Points, in no order, along strands that fork, close into loops and pass close to each other.
Points whose rows are less than 46.4 apart are linked; no others are. Some points are linked to none.
Vupa: [-33 -10   7  -8  12  -4  -5  15 -12 -12   3   2 -12  -2  29 -10  10 -28
  23   6  11 -34]
Zefom: [ 20  27 -10   8 -34  19  23 -10   3 -16  17 -21  10  13  -9   9   0   3
  21   0  -7   0]
tagi: [ 25   3  -4  12 -13   3  17   0   1  23  15  -6   5   5 -18  20   3  13
   7  -3  -7  16]
zulun: [ 18   2  15  13 -20  -4  25   3   6  24  18 -10   9   3  -1  19  -2   7
   1 -11 -11  -8]
kop: [ 16   9  -5  15   5  10   1  -7  24   6  -7  -4  11   3  12 -16  11  14
  -4  -2  -3   9]
Poril: [ -9  -7  -1  -8   9 -14   5  -3 -13  -9   4   8  13 -12  24   5   8 -12
  33 -29  25  -7]
fupo: [  2   7  28 -14  -8 -16   8   0   3  16   7 -20  11   5  -3   2  -1  13
 -28   6  -8 -16]
seme: [-40 -11   1   1   9 -16   2  23 -18 -12   1   4   7   1  18   2   3 -30
  13   7   7 -32]
viden: [-21  -8   0  -9   4 -24   2   3 -19 -16   4   8   2  -4  30   6   2  -9
  21 -12  28 -18]
lif: [-24  -5  22 -10  -7 -28   3   1 -29 -18   1  -2  11   1   2  21   1 -22
  -6 -16  17   1]
Malup: [  2   9 -13  12   7 -11 -15  28  -8   3 -19  26   0  15  17   7  -5  -7
 -25 -14  -7  10]
moleg: [ 11  10   8  -4  -9  20  -3   4 -11   8  10 -18 -11  -1   3 -13  23  10
  12  11   0 -20]
vetuf: [-16   0  15  -9   5  13   1  -5   7 -10 -12 -19  11 -15 -18 -15   4  -1
   2  -7  23   5]
zano: [ -9  15  -7   0  23  -3 -18   8  -9 -12 -28   4  -1  -6   4 -15  22  -2
  18  -2  -1  12]
moza: [ 12 -18  -6  20 -14  12   4  10 -10 -11  10  -6  -6   4  18 -10  -2  -8
 -21  -1  17   6]
Faf: [-26  -3   6  -6  15  -8   3  11 -18   6   6  -4   0  -7  -1 -16   6  -6
  -7 -13  10  -3]
narod: [-17  -5   1 -15   8 -14  25 -11  17  20  19   1  -9 -14  -7  14   2   8
  23  13  -1 -14]
kaz: [-10 -21   9   6  12  -6   7  11  -2  12  15   4 -11   1  10 -16 -10  -1
   3   9   2 -36]
Paba: [ 27  28  -9   4 -22  30  -6 -19  10   1 -18  -4   0  13  21  25 -10   1
  19   4 -23  14]
gat: [ 18  32  -6  16 -19  13  24  -2   7   2   0 -21  13  11  -6   8   6  12
  18   1  -4   3]
Geko: [ -3  24  -6  -8  10  14  13 -11  27  34 -13   7   1  10  -5  12  11   9
  27   2 -22  -3]
nor: [-31 -22 -12  -3   8 -23   2  22   3  -4  15   7 -14  -8   1  -3  -4  -5
   8  16  16 -12]
Tiv: [ 18  -6  15   2 -27   1  14  -2  -1  -9  12  -4   1   8 -20 -12  -8   8
 -17   9   3  -5]
gif: [ 26   1 -18  -4 -29  27   2 -16  -2  -5  20 -15 -14  14 -17  -5  12   4
  12  16  -3  -9]
Kuf: [ 10 -11  -3 -13 -16  21   5 -21  19 -18 -19  12  -8  11   6  -3 -24 -18
   2   5  -4  21]
rumav: [  8 -11  -4  22  -9   7  -4  26 -15 -10   5  -6   1  -1  23 -10   5   0
 -21  -7   9 -15]
zir: [ 20  -6  -8 -13 -10   7 -21   8  -2  -5 -19  21 -13  21 -15 -14   0  -6
   2  -9 -13  13]
Labe: [  4   3   7  -5   5   9  -8  15 -23  12   5 -14 -15 -14   9  -9  23   0
  21  -2   7 -14]
sos: [ 16   0   7  16  20  -3  18  -4   6  21   8   1  -3   7  18 -19  -1  12
  15  -5  -5 -15]
fen: [-13  -2  28 -30  -1  -2   6  -7   5  11   6 -17   7 -20 -16  19  -2   7
  -7  -3  11   3]
pofun: [  1   4   6  -6  13  10   5  10 -11   0 -20  -8   2 -12  -6 -23  15  13
  10  14  13 -10]
Lalod: [-23  -4  10 -32  18 -23   1   0   0   1   8  -8  11 -17   2   4  -5   9
 -19  16  16 -11]
pabi: [  9   0   9  18 -11  -6  17  -2  10   0   8  -9  18   7  16  -3  -6  17
 -31  -4   6   3]
tuk: [ 32  23   6   9  -3  24   2 -13  14  12 -14  -4   1  12  11   7  -7   6
  13  -2 -15  13]
nafo: [-19  -8   7   4  15 -24  -9  16  -9   6 -19   8   5 -13   2   6  16  -1
   5 -13   1  11]
Kis: [-17  19 -11  20  11 -17   1  19 -29  -3 -20   2   4   7  17  -2  24 -11
   8   4   6   0]
duta: [-20  -3   6  17  -7 -15   1  34 -28  -2  -4  -7   6  12   1   4  18 -20
 -14   2   1 -11]
Tam: [ 24  -2  -4  -4 -28  24   7 -18   0 -21  23  -2 -14  12  -2  -1  -5  -6
  -2   5  -9  -9]
lurur: [-23   5   8 -18  -2 -34  -5   3 -20 -17   2   3  19   4  22  31 -10 -18
 -13 -12  20 -16]
Dobi: [ -9  -5  -3   1   7 -19 -20  18  -4   4 -14   4   9 -12 -14   2  20   6
 -19  -5  -6  24]
nima: [ -2 -24  12   6  -7 -12 -11  20  -9  12  13 -15  -8  -2 -14  -2  15  -7
 -11  -6   2   3]
supel: [ 24  -6  -8   2 -14  21  -6 -25  17 -13  -5  11 -11   2  18  11 -12  -7
   9   0  -8  27]
genug: [ -4   6 -18   5   8   5 -25   3  -1 -19 -28   6  -7  10  -6 -16  13  -8
   9  -8  -7  27]
vam: [ 23 -24  -5  13 -11 -10  17 -20   5 -12   9  15   0  -8  -3  10 -24   0
  -1   6  -3  28]
ninu: [  7  15  -1 -10  14  31 -20  -3  13  15 -22  -6  -8  -5  -5  -1  10   4
  20  -2  -6  14]
bov: [ 17 -24   2   9 -13  -4   0   9   5  19  18  -7  -2   2 -17   9   7  10
  -8  -4  -2  10]
guf: [ -4   0  -2  -2   5   9 -12 -11  22   7  -9 -15   3 -14 -36   9   4  -4
   9   3   9  26]
bas: [ -8  -2  19  -4  -2   0  15  -3  16  22  20  -6   3  -7   4  -9  11   7
   1   3  -5 -21]
Rufod: [ -3  16 -24  32   1  -9  -2  28 -17  -5 -14   6   7   6   9  -5  15  -4
 -12  -3   4  -4]
fadu: [ -3   2  -8  17  19 -28 -16  36 -10  13 -11   8  12   8  10   7   0   2
 -19  -6  -6  -1]
paze: [-13  -4  12 -17  22 -12 -15  -1  13  21 -21  17   3  -3  -5   3 -11  19
  -4  -1 -13  -1]
tutaz: [-37   9  16  -2  25  -8 -13  16 -21  -5   0  12 -10   5   1  11 -16 -13
 -27   7  -5 -25]
Tabo: [ 19 -14   7  16   7  -8   4  10  14  24  -6  19   9  -6  12   5   0  16
   0  -4 -11  -9]
foviz: [ 14   8  11   9  -7 -24  16  -2  15  23  10  -5  19   4   1  10  -7  20
   2  -9 -17   2]
Kov: [ 13 -13 -37   7  -6 -20  -1  -4  -2 -20  -4  14  19   4 -11  -3 -21  15
 -29   7   6  11]
vuni: [ -2   0   9 -15 -23   5   6  -9   3   1  10 -17  -2  -3 -49  -1   1  -1
  -4  14  -2  -1]
turum: [ 22  12  11  19   3  -3  25 -12  10   0   7  -2  15   6  17 -15 -19   8
   7 -13  -2  18]
bati: [-34   0   5 -12  15 -17  -1  19 -18   1   0  -3  -2   1   5   1 -16  -6
 -24  15   2 -36]
meb: [-24 -21   3 -16   9   4 -10   5  -9  -7  16   4 -17  -5  19   3  -1 -20
  25  -2  15 -32]
Nuse: [-22  -7  26   1  32   3 -23   0  -8  -5  -1  10  -9 -12  -4  17  -3 -10
 -17  -2  -3   0]
nefo: [-34 -10   0 -17   0 -25   0   0  -2 -21  14  12   3  -4  18   4  -9 -11
   5  -8  28 -19]
nat: [ 18  16  13  12 -10  -8  10 -11  20  11 -10   2  18   4  -4  12 -12  21
   3 -10 -14  21]
Gud: [-24  -9  28 -12  -3   7 -13  18 -12 -11  -1   4 -11  -8  11  10  20 -24
   7  -8   6 -16]
Gurav: [ 10  -8  -9  -3 -11   4  -9   8 -24 -17  13  -9 -13  11  -4 -26  13 -11
   5   5   2  -8]
Legi: [ 29  13 -16  14  -5  28  10 -12 -16  17   2 -21  -5   7   0   8  11  22
  25  13 -10  -2]
Musi: [ 10   4  -2   1  15  10 -18  14   0   6 -19  19  -8   7  22 -14   3   4
  -1  -9 -11   6]
Delim: [ 34 -12   2  22  -7   8   9   5  -5   2   5  -3  -5  -8  15   5   0  12
  11   2   0   7]
kar: [  1 -12   1  11   5 -14  -8  30 -17   3 -15   3  -7 -10   0  -1  31   0
   6  -6  -3  -1]
dal: [-26  27 -23   8  13 -13  -5  20 -14  -3 -15  -2  11  -4 -13  -3   8  -1
 -11  -1  14  15]
pama: [  4  -9 -15   3   0   4  12 -39  27 -18   5  11   7 -11   6   4 -16 -16
  18   1 -20  26]
kufab: [ 10   1   5  -9 -12   7 -10  -6  23   6 -22   7   3  15  -3  -1 -21   0
 -26 -11  -7  18]
kili: [-42  15  -8 -13  10 -25   2   7 -13  -4  -7  -3  22 -19  13   5   5  -4
  -9  -4  22   0]
naba: [ -6 -11 -20  -8  -6  -3  -3  -1  -1  -6   8 -12  -5  -7 -36 -12  15 -14
  14   2   7  12]
Rel: [ 21  -3 -14  11  -3   9   2 -12   8  -9   3 -16   2   8 -22 -32   0  -4
  -1  -1   7   7]
dava: [-15 -16 -12 -11   7 -12  15  -6  21   8   9  15 -18 -15   2   8   6   8
  41  15   9  -1]
vun: [  6  -7  26  10 -16  -6  17   6   0  -3   8  -4  12   0  18   5 -19  11
 -32   2  -1 -11]
vigug: [  5  -4 -35  13 -14  -6   2   3 -21 -17  19   3   2  15  -3 -14 -11  -7
 -29  -3  13   1]
nam: [ 29  15 -26  12 -23  13  16 -24   3 -19  11 -15  13   3   3  10  -6   1
  30  12  -7   8]
zis: [ 22  11  19   2 -25  29   8 -14  -1 -14  15   4 -13  16 -13   2   3  -1
  -8   4 -20  -7]
bigas: [-11  11   9   2  15  17   3 -15  25  13 -16 -14   9  -7 -21  10  -1   0
  19  -5   4  15]
bageb: [ -8   5  22 -18   7  30 -15  -2 -16 -16   4  -2 -23  -7  -5   1   8  -6
  11  -1   2 -10]
Nido: [-11  -4   9   7   1 -11  -4  26 -14   6  -4  -5   8   5   6  -1 -13   2
 -27   9   3 -30]
gov: [ 34   0 -23   2  -2  10 -32  -3 -12   0  -8  -9 -14  -3  -3 -12  11  11
  20  14 -12   7]
nofen: [ 14   3  -9  12   1  17  -6   0   3  -9 -24  27   1  10  16  -4 -23   3
 -20  -7   1  24]
Difep: [ 14 -14  -2  24   4  -9  -8  14  -1   6  -3   8   6   4   9  -7   4   8
 -19 -12   0  17]
lato: [ 32  -5 -22  12  -1   9   2 -36  16 -18  -6   2   4   9  -8  -9 -17  -6
  24   9  -4  13]
Dimuv: [  0  -7   1  -8  17  -4  -1   2  22  24 -15  26  -5  -1   7  -2  -4  14
   2  -5 -22  -7]
vaku: [  3 -13  17  11   4 -10  18  12   0  10   5   2  10   5  16  -8 -11  11
 -16   8   4 -31]
depe: [-15   6 -23  24  19 -29   0  33 -13  19  -6   5   9   2  10  10  -3  -2
 -20   1  -4 -20]
kenap: [ 16 -12  -8   8  -2   1 -13  17  -7   3  -9   8 -11  -6 -10   0  29  -1
  12  -2 -10   9]
nolaf: [-14  16  -2  -6   6  -6  23  -9  19  29   0  -2   7  -9 -11  14   8  15
  26   2 -10  -6]
Keli: [-31  -2  16  -3  -1   5 -17  13 -21 -22  -8   6 -15   3  12   8  16 -29
 -12  -6  -2 -11]
guzam: [-21  -2 -16  -3  25 -11   1   3  14   9  -1  17   0  -7  11 -22  12  10
   3   8   7  -4]
Butek: [  4  -9 -14   0  -2  11  -1 -16   6 -22 -18  27 -13   7   9   0 -30  -7
 -16   1   1  29]
dekod: [  7   4  18  -6  -1 -21  14  -3   6  26   6 -19  18  -3 -12   3   0  23
  -3  10 -13  -6]
Pafo: [-33  24  -7  -8 -15 -14   0  19 -30 -14  -6  -6   3   2 -11   8   5  -8
 -28  11  11   4]
kasu: [ -7   3   2  -9  13 -11 -22   6  12  10 -20   6   7   0  -8  -6  -1  13
 -18  -2 -10  21]
vukog: [ 32  16 -16  13  -9  17   2 -19  -9  12  15 -28  -1  11  10   4   0  16
  18   7  -4  13]
fafid: [ 22  -9  19  17 -31  -6  28  -1   4   5  16  -7   4  -6   8  23 -10   2
  -3  -5  -4   4]
las: [-26  10  23 -12   1  16  -2  -4  -2  -9  -7  -7   1  -3 -15 -20  -3   2
 -19  -1  10  -1]
veruf: [ 14 -17 -16  26  -5  -3   2   5   1 -10   5   4  -2  -5  18   8  -9   1
 -26  -2  11  17]
niro: [  2 -10  35   2   0   0 -11  16  -2   1   4   9 -11   7 -13   9  -6  -1
 -33   9 -19 -13]
bodit: [-34  17  -7  -8   6 -22  -2  19 -21  -4  -8  -7  15 -16  -8   3   2  -6
 -26   2  20   5]
Rutuv: [ 21  -6  -6  -7  -5  13  -8  -6  12  12 -11   6  -4  14 -39  11  -7  -1
   2  -3 -13  23]
nur: [ -3  32  10  -5  -5  -2  23   0  17  10   3 -17  21   7  -9 -10   2  12
  20  -8 -12 -14]
Fibot: [ 15 -18 -25  -1 -10  -1 -23 -12  22  -3  -2  20   1  13 -13  -5  -6  -5
 -14  -7 -10  17]
Rakan: [-38  20   1   8   0 -29  14  10 -25   3  -9  -4  12   0  13  26  10 -29
  -8   8   8 -13]
vil: [ -5  -6 -13  -7  19  -1   0  -3  20  23   3  14 -17  -8   6  -4   7  10
  34  14 -10   0]
keb: [  6   6   9   2  21  -9  20  -8  12  25  10   2   6   7  -6 -18 -13  11
  20  -6 -10  -6]
zeru: [  2 -12  -9   6  26 -12 -11  19  -7  14  -4   7  -7  -1  24 -17  17  -1
  17  -5  -2 -17]
sagu: [ 18  -5   0  12  -8 -20   1 -15  15  -4   0 -11  18   7 -11   2 -23   9
 -17   3  -3  27]
sur: [-34  16  16  -5  10 -12 -15  16 -29 -15  -4   8  -5  -2  -1  26  -8 -19
 -29  -2   0 -11]
zage: [-18  -7  -1  -9  20 -12 -18   9  -7  11 -17  23 -10 -12  12   4  18  -5
  25 -11  -4   2]
lun: [ -1   6  -5 -11  20  21  -2  -5   7  16 -20  -7  -1 -24  -5  -2  19  10
  36   6   4   3]
dunud: [-11  -3  -4 -15  16   7   1 -11   9  10  -1  -4   5 -27   2  -5   6   5
  32   2  17  -1]
laruk: [  9   1  -9  -2   1  13   1  -8   0   2   3 -21  -8  -5 -31 -19   7  -3
  17   5  11   9]
tupam: [ 12  10  30   5 -24  11  12  -9   2  -6  12   4  -4  17 -12   3 -13   3
 -17  -1 -15 -12]
besov: [ 17  16  17  15 -11   8  24 -12   5 -12  15 -14  10  -2  27 -11  -6   2
   2  -8   8   4]
boku: [ 28  -3   7   8  -8  12   9   2  -3   9   3 -11  -5   0  -3 -11  13  14
   8   5   1  -9]
Zavi: [ 11 -15 -17  10  -6  -2 -18   8  10   0  -8  19  -2   9  -5  -3  -2   2
 -20 -10  -8  32]
kudil: [ -4  -2  -9   6   6   9 -17   0  23  -5 -16  -5  -2  -4 -34 -12   4   0
   2   2  -1  26]
muv: [ -9  14  30  -7   7  28   9 -13   3   9  10   9 -13   0  -5  22   7   1
   4   0 -15 -10]
Fefu: [ 35  -8 -25   4 -10  17 -14 -10   6  -6  -2   0 -13   3  -7  -6   7   8
  13   2  -9  17]
turek: [ 15  16   7  11 -11   7  15 -20  16 -20 -17   5   0   0   6  17 -21  -4
  24  -4 -16  34]
Dena: [  9  11  -1   7  12   5 -19   1 -12  -8 -18 -10   0  -7   3 -28  20   8
  15   8   3   5]
gena: [-29   7 -21   4  34 -21  -2  11   0  -3 -18  21   1  -5  18  -8   7  -1
  10  -2   7   2]
Rus: [-13   7   6   2  21  -2   1 -10  19   9 -16 -14  16 -10 -16 -17  -3   9
   4   2   7  10]
Segak: [ 30  -4 -18   7 -11  -5 -19  10 -21 -11   7 -13  -9   2  -2 -19  17   0
   9   7   4   5]
sep: [-16  18  26 -19  -3  30  19 -15   2   3   1  -4  -5 -13  -5   7   2  -1
  15  -1   1 -15]
vubu: [ 24   3 -11  22   3  18  -1 -15  16  -8   0  -7   8   4  18 -17  -5   2
  -3   1   6  26]
Gelo: [  2 -10  -1  12  15 -25 -13  17  -1  21  -1  -2  12   2  10   4  -2  12
 -28  -3  -4   5]
Sogef: [-11  -2  20 -23 -15   9   3  -6  -5   3   5 -14  -9  -9 -29   6   8  -3
  -7   4   3   8]
pim: [  6  -4   2 -19  -6  13 -18   4   5   9 -23  12 -11  12 -29   2   0  -5
   1 -10 -11  20]
kap: [-23  -1  29 -18   8  -5 -20   8 -18 -16   0   2 -11  -6  -8  19  -4  -8
 -26   2  -1   2]
feni: [ 27 -13   5  13 -21  -4  23 -11   1 -12  15  -4   2   3  -7   3 -14   6
  -5   5   4   8]
fizo: [-30 -23   1  -7  15 -27  -5  14   6  13  14   1  -4 -17  13   3   6  -2
  -1   5   8 -17]
Nelas: [ 24 -13 -24   5 -20  -5  10 -27  24  -2  14   4  15   1 -21   1  -4   4
   6   5  -5   2]
rogol: [ 29  -8 -12  -5 -14  28 -20 -13  17  -1  -9   8 -17  10   6   0  -4  -2
   3  -2  -9  20]
guso: [ 18   0 -17  12 -28  -8  15 -23  31 -15  16  -9  18  -3  -6   9 -13  -6
   5  -3  -8  18]
gobe: [ 21  -3  -4  -2  -5  -1  -9 -16  25  -5 -14   3   7  19 -15   8 -29   1
 -24   1 -10  30]
leven: [ 22   9 -18  15 -22  12   4 -18  27   7  -1  -7   8  16 -28  21  -1   7
  11  -3 -22  23]
Puf: [-25  17 -15   9  19 -11   5  22 -28  -4  -4   2   0  -1  20 -13  19  -9
   3   4   8 -19]
sibun: [ 16   5  -1  -7  18  21 -22   1   2  18 -15   9 -12   9   4 -16   5   1
  12 -14 -14  12]
Tubi: [ 18  15  -5   3 -28  17   6 -12  29  -1 -10   1   5  20 -11  31 -14  -9
   7  -7 -24  18]
Bel: [-10  -1 -29   9  -8 -22  -2  12 -28 -15   7   0  -1  16 -13 -10   8 -14
 -15   2   7   3]
bigok: [  2 -12   3 -13 -19  -4  -1  -8   0  -5  14   0  -6  13 -37 -15  -8   4
 -17   8  -5  -2]
gami: [ 10  26 -14   3  13  13  10 -10   4  27  10  -6   3   9  19   4   5  19
  32   8 -20 -13]
bonub: [  9   0 -20  13  -2   4  -1   5  -6 -13   6  -8   2  12 -16 -25  -5   0
 -18  -2  14  12]
Gugif: [ -9   6  10 -18  -4  24   0 -11  -1  -5  -4 -15   1 -20 -13   0   6 -10
  10  -5  33   2]
Pak: [ -1  -1   1  -2   4  12  12   2  -8  27   3  -7   1 -17 -23  10  11  10
  11  -2   4   3]
rud: [  7   6  17 -10 -17  32  -9   3  -7  -9   2  -9 -24  -5  -2 -15  17   2
   1   9   2 -16]
Taber: [-30 -12  13  -8   7 -17 -15   7  -9 -24   5  23  -3  11  23  23 -21 -30
   3  -7   4 -27]
Bok: [  3  -5   8  -4   1 -12  -4   7 -10   6   3 -14  10  -1 -16 -15  -4  14
 -29   5   4   9]
Loze: [ -1  -6 -27   8   4 -24 -11   6 -17 -13  -6  14  -2  14 -18 -11  10  -7
   0  -9  -2  17]
tebit: [ 11   2 -25  13   3 -16  -3   9  -6  -1  -7   4  12   4  -5   0 -13  20
 -38   9   4  14]
dod: [ 25  -5 -35   6   7   6  -2 -26   5 -25  -9  19   2   9  -1 -12 -24   1
   5   5   3  15]
roz: [ -7   2   4   5 -16  -9  -4  28 -21  -9  -6   0  -1   3  -5   3 -16   8
 -41   9   5 -21]
gofi: [-20   1  -1 -11  19 -30   4  10  -2  17   1 -10  14  -2   5  -7  -8  13
 -25  18   5 -10]
ziter: [-11  -1   9   4  -2   8 -11  25 -25 -19   0   3 -22  18   2  -9   5 -22
 -24   0   1 -12]
dok: [ 21 -22 -24   2 -11 -13  -6  -8  17  -3   6   9  11   0 -24  -7   0   9
  -8   3  -8  10]
Limit: [ 28  -5  17   6   5   7   7  -4  12  12 -15  23  -3   0  17  13 -14  11
   1  -9 -11   7]
manak: [-30  -5 -18 -24  12 -33  -1   1   0  -9   3   6  18 -16  14  11  -7   1
  -4  -9  29 -10]
duga: [ -6   3  -3   5  14   3   0  -3  20  15  -5   1   2 -10  12 -23  22  16
   6   2   2  -5]
kog: [ -7  14  18  -2  -8  14  11  -8   6  -2   4 -15   6   5  -6 -27  -1   4
 -22   2   5   1]
Naza: [-14   3  21  -9  14  16  -9  14 -11  -7   3   0 -17  -2  18 -19  10  -8
  -2   4  -3 -34]
Kor: [  6  -6   7   6  -9   8  -4   4 -11 -14  19   2 -12  22  -3  -7 -17  -8
 -42  -1   5  -2]
Sas: [-27 -20  14 -21  -6 -16  15 -10  16   6  24  -3 -15  -6  -3  11 -13   2
   8  21   6 -16]
pebo: [-20 -13  21 -23  -4  10 -10   5  -9   3   8   4  -7 -19   3  22   4 -13
  -1 -21   9 -16]
gep: [-38   0   0   4   6 -28  10   8 -21  -3  -4   5   9   0  24  13   5 -27
  13  -1  17 -19]
kolet: [-11  -8  -1  -5  19  -5  -8  17 -12   5  -1  -2 -10 -20  18  -2  21  -5
  33  -5   2 -14]
pode: [ 25 -23 -20  -1 -15   3  -3  -8 -14 -22  24   5  -4   5   6 -25   3  -7
   3  -3   7 -16]
mok: [ 13 -20 -34   9   7  -3   7 -25   8 -28  -5  15  10  -9   8 -11 -17  -5
  -2   6   1   9]
zini: [ -2  18  -6 -11  15  34  -2 -15  18  34 -14  -4 -11   9   3   6  12  -1
  24  -2 -16  -2]
tur: [-24  -4  14  -9  11  -1  10   8   4  -1  14  10 -14  -1   6 -18   3  -3
   4  10   7 -36]
Zofus: [  5  28  -9   6   7  23  15 -10 -11  27   4 -20   2   7   6   8  20  19
  22  11 -15  -4]
Tuvo: [-18 -10  -5  -4  -5 -10  -9   2 -15  -9   4 -10   0  -9 -17  -7  17 -14
   5 -18  14  24]
lofo: [  7  -7 -18  13  -8 -25  -2  18 -26  -6  -1  -1   7   7  -8   5 -14  10
 -37  10   6  -3]
gesaz: [-30 -29  15 -24   4 -20  -1   6   9   8  17  -2  -8 -13   4  14 -11  -5
  -2  15   3 -28]
vomu: [-25   7  -3 -12 -12 -22 -11  12 -27 -20   4 -10  -9  13 -20   9   2 -13
 -35  18  -1   1]
kiz: [ 22  13   8  20 -10  -1  17 -12  24  -6 -14  11  13  -7  10  15 -15   7
   5 -12 -15  29]
mir: [ -7   5  17 -29  -6  34   8 -17   4  -2   1  -4   2 -17  -1  10   2  -4
  15 -13  24 -17]
puze: [ 32  -5  -5  17 -11  15  11 -12   7 -11   6  -4 -11 -14  18  10  -4  -1
  16   4   0  18]
kizu: [ 30  23   3  11   8   6  12 -13  10  18   2   2   1   1  21  -6  -2  13
  23   2 -13  -6]
Numaz: [  4  -8  17   8  -4  17  -5  11 -16 -17   7   4 -18  16  -3 -16  -2  -5
 -24  -2   0 -10]
Dovu: [ -5  -9  33 -16  -2 -10  -8   4  -2   9  10 -11  -5   4   1   4   0   0
 -30  13 -12 -16]
vavad: [ 13  23  18   4 -16  20  19  -8   9  -4  12 -15   8  10  13 -21   0   4
  -4  -2   1 -10]
talob: [-18  -8  18 -34  -3  -3 -13 -11   1  -3  10   3   8 -19  12  17  -3  -1
 -14 -15  19 -12]
sel: [  7  29   5  15  -3  10  16  -7  23  19  -5 -17  17   3  -7   0   8   7
  19  -5 -14  -2]
sib: [-12  26   8 -15   2  21  25 -13  -1  12   2 -17   1  -8  -4   0   9   5
  38   6   9 -12]
pib: [ -9  -4   0  11  19  -1   1  18 -20   9  13  -9  -5   5   8 -26   4  -4
  -7 -15  11  -8]
basu: [-33 -25  11 -12  10  -1 -14   7   3 -17  12  19 -15  -5  13  16 -13 -20
   9  -4   0 -26]
kenos: [-20  -9  16 -24   8 -23 -18   0 -11 -20  11  18   5   5  24  33 -19 -16
 -11 -14  12 -25]
Giti: [ 30  18 -22   9 -20  22  -4 -28  10 -11  -8 -10  -7   9   5  21 -11   5
  23  13 -17  16]
taka: [ 13  10  -9   3 -24   2   1 -28  42 -13  -2   9   5  13 -10  28 -24 -14
   9  -5 -19  27]
suvez: [-21   4  32 -10  21  10  -8 -11  11   1   8  18 -15 -11  -1  16  -3  -6
  -1  -2  -8  -9]
kibe: [ 22   1  17 -10 -11  19   2   0  10   9 -20  16   0  13   8  -2 -24   4
  -6 -18 -12  17]
nufa: [-19 -15   1 -20   9   2   6  -2   2   2  14   1  -2 -21   7  -1   2  -3
  19  -6  22 -19]
Sav: [ 23 -21 -29   0  -8   5   7 -24  -5 -27  18   0  -1 -11  12 -12  -6  -6
   4   4   2  -2]
zuno: [  9   2  -2  -6 -18  30  17 -10 -12   7  14 -17 -14   6 -24   6  15   8
   8  18  -8  -6]
bil: [  8  12 -21  19  20   1 -13  21 -14  -4 -20  12   3   4  24 -15  13   5
  -7  -3  -4  -3]
dolum: [ 22   2 -22   6  -9   7   4 -11  10  13   6  -2  -1  12 -38  13   4   8
  11   3 -14  16]
Vasol: [-20  -1  26 -28   7  -1 -10 -14  21   2  12  16  -8 -17   9  25 -12  -1
  -7  -6   1 -16]
vedev: [-21  -6  14 -25  13 -19   0  -9   8  15  -3 -11  12 -30  -4  10  -1  12
  -2   9  11  -3]
ninot: [-27  -1   7 -12  10  -6  -2   0 -20  -6   8  -7   6 -15   1  -4   6 -13
   2 -22  27   6]
Lam: [ 13  -6 -37   4   4  -7 -21  -1  -5 -21 -13  11  -2  16  -2 -26   4 -11
   9  -2  -6  15]

A tip is a point with one link. Name the tips that can be reached along the links from each point below, in the order of the rows.
nam | vukog, nur, keb
Lam | pofun, pib
moza | Malup, rumav, depe, guso
kop | gena, vubu

How many points has the smallest loop of links through each point below? Write - if it is on no loop.
vedev | -
Vasol | -
laruk | -

Name the points in between on the shortest way along the links from the first point to the second, in order.
vigug; pib | bonub Rel laruk naba Tuvo ninot Faf
sur; kog | kap Nuse suvez muv sep mir Gugif vetuf las
gat; sos | Zefom nam Giti Paba tuk kizu
feni; taka | fafid zulun tagi dolum leven Tubi
turum; ziter | besov vavad kog las vetuf Gugif mir sep muv suvez Vasol talob pebo Gud Keli
Limit; puze | Tabo Dimuv paze kasu Dobi nafo zage kolet Labe moleg boku Delim
